Each row is a point on a landscape with many valleys, with its height.
A ball rolls from a point to the lowest of its 2 nearest points, and stops where none of them is lower. Distance is the straight distance between rows; heights are no part of it.
Dovi: [ 46 151 160 141 126 144 136 168 177  93 106 141 169 136 154 139 147 121
 122 168 102 117 114 152 129 137 126 119 165  94 132]  h=56.8
fasaf: [122 109 143 142  53  70 137 162 178 131 112 116 144 123  83  93 129 167
 126 182 124 133 154 173  91 163  73  98 138 139 120]  h=26.4
foro: [173  92 153 116  90 126 135  99  66 148 144 115 145 104 122 141 137 180
 129  93 139 109 164 143 145 190 105 145 132 161 121]  h=32.3
deza: [141  92 170  69 118 131  95 143 179 104 132 146 152 122  91 156  92 113
 119 143 120 105 108  97  96  98 103  83 150 116 121]  h=38.1
pezas: [164 109 141 131 137 159 153 135  84 153 120 107  84 110 107  78 150 123
  93 157 109 165 188 136 150 109 152 149  76 145 148]  h=57.3
pil: [125 116 146 131 111 137 131 172 153 148 155  89 142  89 109  78 124 140
 109 138 108 101 153 132 149 116 143 114 127 136 105]  h=22.5
reta: [131  78 144 172 102  84 118 147 150 127 140  98 165 124 104 125 103 121
 157 140 127 120 123 166 106 170  68  99 124 150 109]  h=27.9
Kene: [ 94  68 153 100 122 137 178 108 129  70 118 216 162 143 119 116 159 137
 163 120 125 173 142 170  98 130  99 106 133 100 167]  h=50.7
rer: [119 132 109 134 180 148 142 146  99 145 135 149 125 139 169 166 184 118
 125 117 105  88 116  46 152  76 165 187 113 144 167]  h=47.4
budi: [168 183 145 131 180 144 106 145 138 183 146 111 108 113 137 142 138 122
 100 112 147 129  90 140 158 197 161 122 129 188 119]  h=41.0
tiker: [108  86 170 124 107 105 121 141 150  83  86 148 151  84  97 101 117 187
 112 137 107  94 153 164 142  79  95 128  90 157 153]  h=24.2
sak: [135 158 159 136 158 125  92  64 127 158 179 111  87 146 167 205 168 156
 109  55 136 111 134  90 167 128 120 133  86 151 157]  h=50.0
Runo: [127  98  95 146 102 158 177  55  80  88 121 115 131 231 125  95 127  97
 177 135 145 168 126 149  86 157  98 149 173 126 116]  h=49.4
sero: [157  95 137 157  93 127 145 138 105 126  84 118 180 107  96  98 160 133
 124 144 147 126 183 158 124 135 106 146  97 145 133]  h=38.2
lemus: [ 91 126 153  97 137 128 155  56  71  91 106 183 113 153 135 141 148 184
 146 120 133 169 127 106 114 149 121 139 145  79 158]  h=39.4
niruk: [184 124 140  95 171 137 113  75 108 145 111 119 101 142 118 136  85 137
 127  62 159  83 122 120 141 126 159  91  98 130 169]  h=42.9
tuko: [128 151 110 147 142 174 172  90 110 153  95 111  90 198  94 140 178  58
 123 142 130 185 165 145 119 114 204 122 177 130 157]  h=33.3
vun: [132  97 152 120  48 119 130 127 132 108  97 126 198 136  92 111 158 139
 163 152 143 109 156 131 102  98  89 134 129 117 130]  h=41.1
susub: [162  96 134 120  92 124 158 154 104 145 147 131 119  78 135 129 135 127
  72 109 110 125 128 137 142 164  90 114  44 156 135]  h=62.5
vagu: [135 107 129 125 105 144 154 139  91 101 106 119 117 155 100 131 136 120
 138 172 120 195 127 133 135 167 106 129 109 114 102]  h=53.4
fam: [102 140 130 129 144  76  42 185 173 137 145 139 166  80 143 152 129 110
  48  93 158  76  75 172 150  56 141 162 100 223 101]  h=31.7
pagud: [104 118 153 166  98 100 102 211 174 168 182 124 133 127  98  61 126  96
 108 177 121 127 147 138 142  38 129  90 170 136  88]  h=26.7
Lafi: [112 103 140  76  79 113 171 110 140 114 142 192 126 184 118 108 120 133
 153 143 110 176 123 126  79 187 120  88 137  96 116]  h=48.0
nepu: [130 120 156 162  97 117 115 179 179 145 144 135 153  84  62  92 143 104
  59 174 118 136 184 128 108  41 139 113  91 143 143]  h=15.1
biti: [135 118 149  87 166 159 169  85  80 110 139 199 101 191 132 183 104 176
 171 127 156 138 115  98 110 186 118 173 155  51 146]  h=41.5
Vuma: [101 103 111 149 133 163 155 188 107 135 133 149 136 119 150 119 193 154
  86 139 103  88 122 104 142 109 161 131 107 170 108]  h=56.4
bosul: [108 102 167 129 144 150 122 148 131  63  70 156 158 111 110 111 100 132
 124 123 115 146 150 147 138  71 134 111 125 139 154]  h=22.7
kubul: [109 113 178  75  83  77 124 158 184  70 136 140 157 152 117 157  95 142
  85 164 152  90 113 139  92 185  85  94 150  94 102]  h=46.0
tiven: [133 130 124 170 158 122 102 100 109 174 170 102 101 146 147 153 168 122
  98  56 120 159 174  90 176  93 137 152 106 156 190]  h=48.2
zubos: [122 105 129 111 152 169 158 194  90 124 131 112 106 148  89  52 167 104
 119 182  75 172 175 157 125  98 172 151 106 147 125]  h=56.2
zekeb: [119 122 145 127 102 128 107 155 165  87 111 172 154 131 153 154 124 162
 125 134 145  78  55 104 103  91 128 122 120 114  83]  h=33.1
mun: [115 153 146  91 149  83  76 181 148 105 114 132 162 107 169 178 128 113
 101  89 171  90  70 148 132 105 168 144 128 198  80]  h=22.6
Zib: [ 73 131 155  98 150 129 136 125 118 122 135 232 165 135 121 155 105  86
 105 119 144 105  57  84 136 129 125 130 157  93 143]  h=43.0
mosu: [134 111 189 145 122 137 137 195 202 104 137 139 156 118 114 116 144 121
  69 181 123  99 152 102 111  49 122  96  98 123 154]  h=11.8
Zore: [ 80 126 152 137 124 164 163 135  85  64  91 182 105 128 136 153  97 125
 113 121 160 105  84 121 128 164 132 138 172  87 110]  h=45.8
Mur: [154 142 101 130 140 129 136 130  77 117  97 129  65 188 173 158 111 119
 159 113 116 152 139  65 127 131 115 126 138  89 136]  h=32.6
mobe: [154 199 135 149 166 134  90 120 106 180 153 103 121 135 160 187 163 132
 143 119 159 144 128 116 147 161 148 121 163 144 108]  h=38.6
mok: [128 102 163 103 128 159 156  89  57 104 116 153  79 150 122 139 146 175
 150 122 143 138 137 106 141 128 143 138 129 142 128]  h=36.8
tozad: [115 145  80  89 120 125 165  49 106 131  96  79  66 205 143 120 106 107
 188 175  99 189 152 177  82 157 115 145 156 124 138]  h=53.5
Guka: [118 155 130 107 132 148 126 120 123 161 172 171 127 121 204 192 163 156
 124  98 146  84  76  92 130 133 131  96  91 127  73]  h=14.4
vebed: [146 100 127 127 122 125 152  98 138 108 172 136 153 149 164 188 156 153
 131 100 131  93 119 121  92 209 125 109 115 113 128]  h=25.6
Boso: [153  96 119 124 120 132 128 173  86 135 127 110 132  98 144 154 160 105
 129 123 124  75 123 120 157 121 124 123 118 170 101]  h=58.5
Romu: [100 112 161 131 125 124 104 123 161 136 152 134 134  51 141 163 143  79
  85 123 134 104 104 148 140 100 143 104 116 172 134]  h=41.3
Bom: [191 183 112 188 179 129 116 130 123 208 117  69  57 174 146 116 102 127
 153 121 121 157 160 122 149 125 106 140 132 130 128]  h=24.9
Riki: [164 139 112 108 169 131 106 166 124 182 144 111 135  54 135 149 143 136
 112 133 129  89 108 117 151 111 142 132  70 164 114]  h=60.3
noz: [129 146 120  97 122 125 138 164 112 161 162 170 160 133 162 151 140 125
 135 132 133 120 100  91 128 166 113  87 112  91  85]  h=5.8
gegus: [ 82  92 152 115  79 161 146 117 172  83  83 178 136 154 130 107 163  80
 126 149 108 168 149 136  80  94 127 154 162  88 122]  h=26.1
zoki: [170 126 104  52 138 107 145  98  91 134 100 129 142 151  81 122 111 149
 182 144 139 125 136 152 108 169 108 122 123  94 140]  h=33.8
senu: [109 118 186  67 151 110 106 130 158  94 165 188 150 141 134 163  75 142
 100 143 184  83 111 151 108 206 111 111 149 111 102]  h=45.0
zuda: [132 115  96 161  99 136 133 101 115 113 131  78 109  94 151 114 136 111
 136 129 149 112 128 108 121  97 123 147 141 102 110]  h=43.3
temo: [110 145 121 131 154 106  70 186 180 132 122 117 182 109  97 115 114 122
 120 141  95 103 123 109 108  64 147 118  94 140 137]  h=2.3
lut: [125 117 164 131 105  95 108 143 158 131 146 132 178  64 133 128 119 169
 102 124 108  94 131 155 158 109  50 130  67 154 176]  h=20.5
Neve: [110 158 139 108 132 172 147  86 169 119 140  89 146 124 107  91 162 150
 145 132 110 152 150 130 104 131 160 111 118 101 139]  h=26.5
kuv: [133 116 108 152 166 166 147 120 125 153 135 112 119 149  94 136 184  76
 120 138 123 129 128 122 126 116 210 123 137 121 151]  h=30.4
kat: [ 83 104 117 140 148 172 177  93 103  93 122 151 143 189 132 105 162  88
 183 143 107 187 122 156 113 141 128 131 170  95 147]  h=50.9
Podi: [ 83 141 120 106 116 147 155 144  99 108  71 155 141 138 145 112 134 120
 131 132 124 100 136 136 140  95 167 110 178 111 115]  h=49.2
Dod: [ 89 127  91 116 128 175 180 124  99 132  55 155 107 172 126 133 151 100
 166 161 105 111 141 122 109 101 164 148 205  86 136]  h=46.3
neb: [135 117 140 100 155 181 176  97 108 125 114 140  39 191 118 111 170 147
 157 137 109 165 114  92 138 113 157 154 103 130 145]  h=33.7
Dovos: [110 150 127 156 132 144 115  94 159 165 129 102 133 100 129 137 178 160
 119  94 100 123 141 126 124  97 182 137 115 133 150]  h=28.8
vagur: [201 102 122 116 137 147 151  55  84 123  87 108  84 181 113 108  96 150
 160  97 145 113 137 127 131 122 118 125  97 105 179]  h=40.8
narip: [160 107 106  76 148 156 179 104  97  99  76 121 128 172 103 110 119 124
 166 127 131 106 130 115 110 119 139 139 118 112 141]  h=37.4
Sil: [127 112 133 134  90 152 143 109 129  83 109  96 119 124 159 143 119 116
 102 155 149 128  87 163 142 211 131 106 117 117 114]  h=49.3
moze: [124 100 105 134 142 145 148 130 156  99 166 120 114 112 151 145 127 126
 111  93 120 106  90 118 113 157 134  97  85 123 128]  h=25.3
nera: [ 57 136 125 155 126 160 153 120 158  54  74 182 154 144 141 136 138 133
 135 138 103 131 105 151  99 177 149 164 156  66 146]  h=55.7
Zatup: [142  89 175  87 132 113 129 145 152  81 141 159 145  98  92 132  90 159
 137 163 118 115 146 124  97 124  68  93  94 108 139]  h=39.2
Los: [120 187 101 171 106 109  94 130 144 202 132  70 126 137 155 103 169 138
 132  76 115 149 168 120 160 110 169 142 146 130 160]  h=31.9
tevar: [157 133  76 143 118 127  97 120 157 194 121  81  89 116 137 107 112  91
 138 169 105 137 135 149 135  95 138 113 113 127 109]  h=13.1
zet: [147 112 114  84 133  44  68 144 130 129 204 176 182 111 170 182 111 160
 146 121 181 100 130 126 113 187  92 134 105 101  78]  h=16.1
ren: [124 152  83 100 111 117 148  85  97 152 109 100  82 195 141 100  80 159
 173 156 109 125 121 169 103 155 109 107 158 119 104]  h=52.1
Guve: [162  90 125 158 126 112  95 103 101 153 148 130  87 107 143 132  94 164
 159  70 109 132 127 120 138 129 107 107 119 154 130]  h=39.9
dez: [144 137 105 132 139 125  88 138  94 133 102 126 114 128 191 134 106 151
 143 108 119 127 129  90 153  90 117 105 137 133 119]  h=37.3
Munu: [124 130 142 127 138 151 144 124 114 118 143 127 140  73 126 121 122  84
  94 135 111 182 168 128 144 122 125 101 104  94 160]  h=41.4
kob: [161 127 109 128 117 111 125 179 161 151 149 112 143  63 126 127 123 110
  83 138  96  85  99 133 149 146  98 140  39 178 104]  h=61.5
luveg: [157 116 100 149 101 112  95 134 124 163 115  87 160 156  94 116  81  98
 155 166 134 142 151 191 105 170  69  75 133 142  91]  h=29.6
tadaf: [104 114  84 158 156 155 189  90  97 124  89 107  66 215 165 115 167  54
 158 148 124 185 185 144 124  77 131 196 193 110 183]  h=39.6
vugug: [154 146  91 179 168 133 144 137 107 147 138  75  18 174 145 127 102 122
 152 117 134 148 138  79 141  99 127 114 137 126 142]  h=28.1
foru: [118 119 104 164 129 137 142  76 128 137 118 106 103 175 157 134 165  71
 147 111 110 175 170 132 127  97 151 148 173 107 186]  h=36.2
Mupa: [ 53 147 135 109 120  79 127 164 175  92 133 147 186 103 145 115 112 106
  96 136 158 117  91 125 137 144 143 114 147 107 132]  h=57.8
kuvep: [119 144 118 109 151 163 138 138 179 145 150  96 151 141  82  99 185  95
 138 123  95 136 179 132  91 111 202 119 147 136 138]  h=28.0
Fusuk: [ 86 152  69 125 147 198 177  94 102 127  75 112  84 223 141 142 146  68
 174 176 106 150 170 166  87  70 146 172 200 113 144]  h=43.1
povap: [171 116 109 134 127 155 137 104 115 180  90  76 106 150  77  63 104 142
 157 135 119 154 113 194 154 149 139 132  83 159 145]  h=17.5
nuton: [134 131 124 146 116 154 179 129  94 138 140 128 128 136 144 150 216 164
  98 128  94 138 136 109 137 114 140 128  48 155 142]  h=54.1
Sinur: [ 95 158 112 130 164 123  88 158 157 114 158 167 162  63 153 147 151 125
  49  82 118  74  81 130 152  42 138 134  87 191 117]  h=35.9
fera: [185 156  93 216 173 109  67 102 145 221 123  93  88 110 144 125  70 127
 142  89 141 153 136 123 168 125 106 147 130 115 154]  h=22.0
zunu: [ 90 147 139 133 137 149 104 115 122  97 132 167 141  85 117 187 143 117
  60 115 128  85  96 118 148  64 166 136 123 151 138]  h=39.1
buv: [104 177 120 121 129  89  89 143 177  84 148 120 144  76 129 136 104 145
  82 110 150 129  91 124 111 151 149 131 152 135 122]  h=58.7
sipi: [112 106 119 141  67 149 150 144 111  52 113 100 119 109 126  89 103  98
  85 135 146 111 119 131 145 131 129 148 149 119  91]  h=45.7
rafu: [156 133 129  93 128  83  77  88 138 137 213 156 144 120 190 176 124 159
 147  75 141 116 111 116  99 162 124 116 138 134  94]  h=9.8
dosuf: [ 81 170  85 158 127 130 148  86 152  88  79 152 177 147 158 130 156 150
 126 135 120  95  82 121 118 145 179 166 174  95 135]  h=53.9
gupi: [146 141 140 107 144  44  69 186 137 158 111 148 185  79 153 168 111 120
 130 103 174 105 123 170 140 149 120 137 122 201  92]  h=32.2
zorob: [149 163  82 155 168 121 119 107 106 184 163 103  32 134 183 156 151 137
  99  84 140 115  85  77 174  84 145 140  87 144 121]  h=53.0
kotu: [175 183 121 159 113 122  86 127 117 200 118  73 119 144 135 135 167 182
 136  99 145 163 152 112 163 146 153 140 124 161 121]  h=35.2
bem: [104 126 132 151 114 163 168 110  90 100  97 207 126 133 163 161 145 149
 112 117 131 137 114  74 121 126 131 161 153  79 128]  h=42.8
gida: [ 91 124 179  67 151 109 132 151 179 103 151 208 170 145 101 157 103 100
  85 139 153  83  73 106 127 172  84 104 134 100 154]  h=44.0
fol: [103 117 142  94 107 173 142 111 154  70 121 138 135 127 102 148  94  87
 127 165 120 112 116 118 104 123 120 169 178  58 124]  h=40.9
semut: [162 127 115 140 113 101 107 142 120 122 189 113 201 124 137 140 153 161
 122  82 139 107 127 114 108 190 127 124  90 137 125]  h=21.4
dafe: [125 121 127 145  67 103  95 194 141 196 135 122  96  98  95  74  69  99
  94 177 133 127 130 160 155  81 111 106 134 131  77]  h=24.7
mog: [136 123 177 128 135  85 102 132 154 107 157 180 185 103 139 169 141 174
 113 130 146  78  88 112 110 137  93 102  87 138 103]  h=29.0
zupi: [158 120 136 173  73 123 120 156 110 178 140 112 155  91 120 115 145 150
 124  90 132 133 159 142 140 163  99 165 130 155 103]  h=35.0
Zafi: [151 116  97 168 156 132 142 168 125 166 103 100 151  96  97  57  90 138
 132 143 125 129 141 188 147 163 111 153  86 153 135]  h=13.0
mer: [139 144 128 142 102  96 139  72  84 161  99  64  54 166 171 111 115 161
 151 107 148 168 182 129 183 133 101 157 168 113 156]  h=33.5
keva: [127 143  82 172 150 117 126 146 110 163 154  87 104 136 115 119 163  70
  98 142 122 128 172 112 147  93 215 164 152 141 157]  h=33.6
sok: [125 178 107 156 102 133 138 120 118 145  99  97 117 155 142 135 158 103
 146 186 115 182 133 148 123 158 136 116 147 129  97]  h=51.8
Lif: [178 112  96 162  96 103 114 105 155 144 156  79 120  80 145 161 114 120
 140 113 161  82  93 132 113 133 133 128 131 149  83]  h=40.7
Pivik: [104 146  85 101 143 106 111 156 156 125 129 129 150  95 131 144 114  80
 140 134 109 125  87  93 142  96 132 130  95 114 146]  h=10.9
ruv: [150  82 167 112 124 114 108 113  97  94 134 142 126 115 115 176  99 181
 151 117  97 131 154 127 122 142 108 109  84 140 129]  h=40.6
Rofa: [ 79 142 130 129 143 166 126 175 125 100 163 134 154 114  85  98 130  80
  98 161 140 158 159  83 106  79 179 143 178 115 130]  h=38.8
Kotir: [140 153  70 127 125 110 128 135 109 158 114 102 127 132 142  84  94 142
 179 117 113 117 114 150 142 172 116  94 161 126 107]  h=51.0
Paz: [202 124 129 133 169 118 163  85  63 121  84 116  60 160 106 136 125 170
 156  75 152 167 185 108 127 122 112 122 118 141 151]  h=43.2
muv: [ 86 141 108 154 146 130 144 127 127  88  98 162 164 122 125 144 147 157
 136  92 135  78  88 125 136 112 176 112 170 129 145]  h=51.7
Bomad: [168 131 112 131 134  70  57 144 134 156 113 128 129  74 118 163  52 121
 142 136 164 117 106 158 119 158 114 136 131 178  95]  h=36.6
Nem: [ 80  92 142 101  99 152 117 114 159  80  77 144 116 165 139 130  99 109
 131 141  77 153 118 159  61 126 140 128 158 111 109]  h=23.2
pezam: [ 98 104 178  78  88  85 113 107 114  99 125 148 148 164 108 127  89 157
 151 168 128 118 115 136  97 181 106 102 147  82 114]  h=47.0
lunid: [104 112 192 112 137 131 125 157 207  87 146 141 133  66 119 163 130 109
  50 145 122  62 105 142 134 114 117 130  82 160 141]  h=42.6
Gage: [119 144 144 143  91  76  85 192 166 169 168 117 141  56  91  98 105 159
 105 144 153  88 127 133 121 103 118 131 148 161  89]  h=19.6
zosuf: [132 148  81 186 138 132 124 164 141 219 131 114 115  70 123  63 110 125
 111 129 107 124 144 156 162 160 138 163 126 166 130]  h=8.3
zogu: [105 168 113  85 157 142 131 130 129 149 123 120 147 132 154 128 123 125
 178 152  88 123 105  84 139  94 138 138 146  84 130]  h=18.1
Zarap: [ 95 146 140 114  84  67  98 151 163 131 130 110 136 102  95 126 123 143
 149 153 156  79  95 102 130 101 123 118 163 147  93]  h=20.9
lotis: [158  84 121  95 117 169 163 120 102 115 142 110 105 123 112  51 159  92
 135 125 119 190 146 144 136 127 116 152  71 114 153]  h=58.2
vevi: [143 108 120 134 175 156 179  89  78  99  67 109  69 176 137 110 126 121
 163 107 137 191 186 142 116 109 126 166 139 125 154]  h=45.9
zuf: [147 187 118 149 214 103 107 136 121 190 152 118 104 101 156 131 126 160
 112  65 138 134 117 131 170 138 165 146 143 195 146]  h=42.7
Bibag: [137 152  75 196 131 138 132 132 120 186 138  63  79  88 163  61 118 154
 128 119 108 121 172 129 156 106 148 175 153 146 119]  h=13.2
zaz: [144 135 146 149  74  60 107 197 151 159 135 129 116  70 117  91  87 127
  85 182 152 134 140 129 125 132  67 118 140 135  96]  h=22.3
Ture: [132 123 151 117 126 143 132 134 140 101 112 106 134 106  68 116  84  82
 127 178 146 125 129 132 109  97 120 109 160 109 108]  h=39.5
pup: [153 143 121 130 125 154 137 112 114 185 126  89  58 159 140 121 169 134
 167 142 100 181 153 139 144 140 141 103 125 135 135]  h=50.1
mizog: [125 118 173 148 117 165 135 135 202 102 137 106 151  92 105 121 153 149
 124 143 131 109 158 173 116 136 139 112 107 119 140]  h=24.6
kuro: [174 147 135 140 149 136 146  83 128 132  94  61   6 178 112  76 135 182
 136 121 142 155 177 117 140 118 128 169  99 120 160]  h=26.3
gabu: [124 121 129 164 138 156 129 110 122 132 175 125 119 133 171 156 161 121
 113  81 154 108  81 111 156 147 149 122 135 127 105]  h=21.3
pef: [ 83 143 133 132 109 158 168 132 126  99 127 156 159  83  91 114 138  61
 101 142 140 144 167 127 129 109 149 135 156  78 150]  h=40.1
fuba: [ 94 119 114 159 121 130 118 185 161 127 163 141 147 153 120  89 137  67
 127 186 126  86 109 115 121  35 155 107 180  92  73]  h=28.9
futub: [194 134  85 123 119 141 145  94 132 146  78  74  73 189 111  74 117 178
 166 133 120 162 162 171 115 152 125 166 101 131 138]  h=22.1
fur: [173 143 128 134 141  87  65  97 131 158 172 141 162 112 157 204 147 173
 113 101 135 130 123  98 117 177 118 107  77 148 144]  h=16.0
Lata: [151 155 137 145 188  98 119  81 136 180 194 101  41 143 170 185 148 111
  97  45 158 110  92 106 190 104 147 111  77 155 180]  h=51.3
tani: [139 123 134  80 159 146 157  64 125  85 111 182 159 134 137 104 147 125
 173 118 117 191 169 151 116 133 113 110 102  99 196]  h=49.8
fipu: [ 83 144 157  83 153 166 146 111  99 137 137 182 133 128 122 155 142 129
 124 115 120 100  84 101 157 136 159 153 144 120 149]  h=41.2
gote: [123 144 120 125 174 198 164 142  96 127 150 161 102 156 116 150 155 127
  89 114 125 107  99  61 129 122 171 160 121 142 114]  h=43.5
Dulu: [125 133 109 168 178 140 139 144  90 145 137 133 133 149 155 200 187 166
 122 113  92 107  97  76 135 118 134 139  73 173 140]  h=51.4
Ges: [136 129 154 127  84  70  84 141 119 100  98 112 173  77 155 151  98 136
 139 147 127 123 155 173 144 150  89 150 124 127 107]  h=22.2
Vetad: [ 96 128 159 123 156 153  95 191 203 112 169 159 170 120 105 122 142 118
  80 145 110 100 103 100 121  48 139  81 126 146 122]  h=7.9
kupam: [171 130 104 135 152 117 101 147 126 141 162 118 123  58 110 150  83  97
 143 113 150 123 107 107 117 145 115 118 150 146 106]  h=38.7
Mubi: [145 121  84 150 102 142 116 111 169 129  75  82  91 136 121 105  89 107
 161 155  92 170 143 189 105 118 140 101 124 159 114]  h=17.2
Ganur: [124 100 165  95  92 130  95 120 141  99 147 188 142 135 140 180 105 132
 143 100 133 117  90  73  98 104 107 120 133  83  96]  h=36.4
Puduk: [119 103 112 118 138 149 165 185  94 124 141 123 136 135  83 101 160  98
 123 199 104 162 136 100 132 119 118 138  94 121 134]  h=55.0
Sarav: [ 74  91 145 133 141 146 173 126 142  76 124 156 134 129  93  90 117 110
 178 155 112 166 113 151 106 121 109 116 141 105 142]  h=51.5
gofom: [105 165 121 152 148 130 120 158 113 143 170 128 181 108  89 104 159  95
  91 132 149 114 134 104 137  82 194 166 157 155 132]  h=36.7
sani: [144 104 158 165  49  68 125 180 167 174  87 118 146  92  76  61  82 148
  96 162 130 128 128 165 122 143  72 128  95 140 115]  h=24.5
Pib: [118 148  89 135 134  98 145  54 126 125  81  88  47 210 119 130 122 129
 168 132 105 200 153 133 114 130 142 140 143 129 188]  h=54.9
fira: [155 123 112  72  99 114 130 132 147 145 117 105 170 154  84 109 103 104
 154 181 124 141 146 138  89 177  97  82 117 111 124]  h=31.4
fiv: [128 167 100 146 186 122 105 163 120 174 211 113 131  98 172 133 153 116
 113  38 158 150 135  76 162  98 148 149 128 187 138]  h=45.1
Satef: [127  83 154 137  99 134 133 133 139 108 115 152 130 108  82  91 157 105
 103 138 121 127 148 141 143  51 164 117 104 132 154]  h=18.6
fupa: [169 152 104 130 148 124  75 154 167 168 110 110 134  90  90 104  96 124
 110 158 100 154 130 125 124  86 132 101  74 128 120]  h=8.2
Pumu: [114 131 131 107  92  55  85 144 151 134 127 159 179  74 123 160 117 173
 144 106 144  93 114 116 111 112 103 129 130 145 109]  h=25.2
Ratag: [159 139 154 118 135 159 156  93 114 122 127  95  28 246 120 113 143 165
 164 110 136 174 148  97 131  95 131 151 113  91 124]  h=30.0
Ras: [103 170 141  88 162 125 137  84 110 123 150 163 174 108 132 169 130 149
 104  99 149  89  84 112 136 161 129 111 132 156 141]  h=38.9
sor: [ 98 119 128 132 116 122 161 147 135  57 106 158 144 129 129 156 107  79
 108 163 146 122 107 158 120 194 103 104 165  97 105]  h=47.7
Tigir: [118  94 117 166 110 147 113 142 189  77 102 121 103 123 145 102  82 114
 111 129  96 151 125 162  84 122 129  77 142 130 116]  h=20.2
Leb: [132  97 164 119 113  81  94 136 148 112 155 141 180  83 145 127 125 135
 106 151 148 102 120 182 183 171  64 130 108 140 140]  h=16.7
Mas: [130 109 113  99 110 137 180  84 116 161 141 144  80 158 114 100 152 129
 179 149 118 173 112 146 107 166 145  74 142 115 114]  h=48.8
Ritat: [130 123 106 115 127 121 140 151 101 115 111 108 162 160 125  84  49 100
 142 139 146 101 116 144 156 158  91 110 160 113  92]  h=49.5
Besa: [156 122 133 126 158 127 112  77 100 106 120 115 158 148 124 129 119 137
 153  90 123 175 152 140 127 171 121 115 108 105 171]  h=48.7
Vidom: [117 156 111  91 180 123 110 138 122 110 135 172 173  88 160 188 140 116
 115  81 188  77  48 117 164 113 131 151 139 171 108]  h=33.4
guzen: [132 156 120 109  96 101 118  54  94 132 117  88  98 116 149 121 105 175
 139 134 130 158 150 137 142 147 121 150 158  88 126]  h=29.7
Fuda: [ 96 147 113  94 125 147 150 137 107 138 142 163 158 152 148 120 120 131
 181 136 110 118  95  70 132 154 102 129 155  29 110]  h=12.6
sep: [142 147 137 166 147 134  85 107 110 138 183 110 153 107 147 121 130 140
 103  35 125 152 123  91 163 128 130 144 119 182 145]  h=46.7
sugiz: [141  91 172 142  72  94 116 125 122 122 155 142 143 107 135 134 102 156
 133  91 136 105 146 170 116 221  96 112 121 142 109]  h=29.8
pone: [120 106 159  81 137 162 150 120 111  64 108 191 107 161 110 156  82 129
 147 142 118 123 127  98  84 152 118 196 144  75 124]  h=42.3
vupe: [145 126 120 166 146 153 151 102  91  89  96 104 127 128 117 116 109 130
 157 109 123 180 179 150 105 149 110 116 171 119 134]  h=47.9
soz: [131 177 136  86 100 107  81 107 123 118 129 104 174  94 137 125 100 184
 163 144 118 152 157 147 148 171 106 127 144 105 108]  h=26.6
tevom: [115  95 110 134  94 150 161 122  93  71 129 117 137 177 144  99 112 106
 148 127 145 109 116 135 103 150 100 145 174 109 109]  h=47.8

Where does a ball stop that starts at each point below?
biti | zosuf
pone | Gage
sor | zosuf
Puduk | mun
Riki | mun
tozad | mun

Call two points neighbours if one is among the 2 nearest of the other. Go from one point of each pair to the other, from neighbour to neighbour, staying as low as possible. Name the highest point that can't be avoided.
rafu, temo | vebed
zosuf, Gage | Los
Leb, noz | tiker
temo, noz | zogu
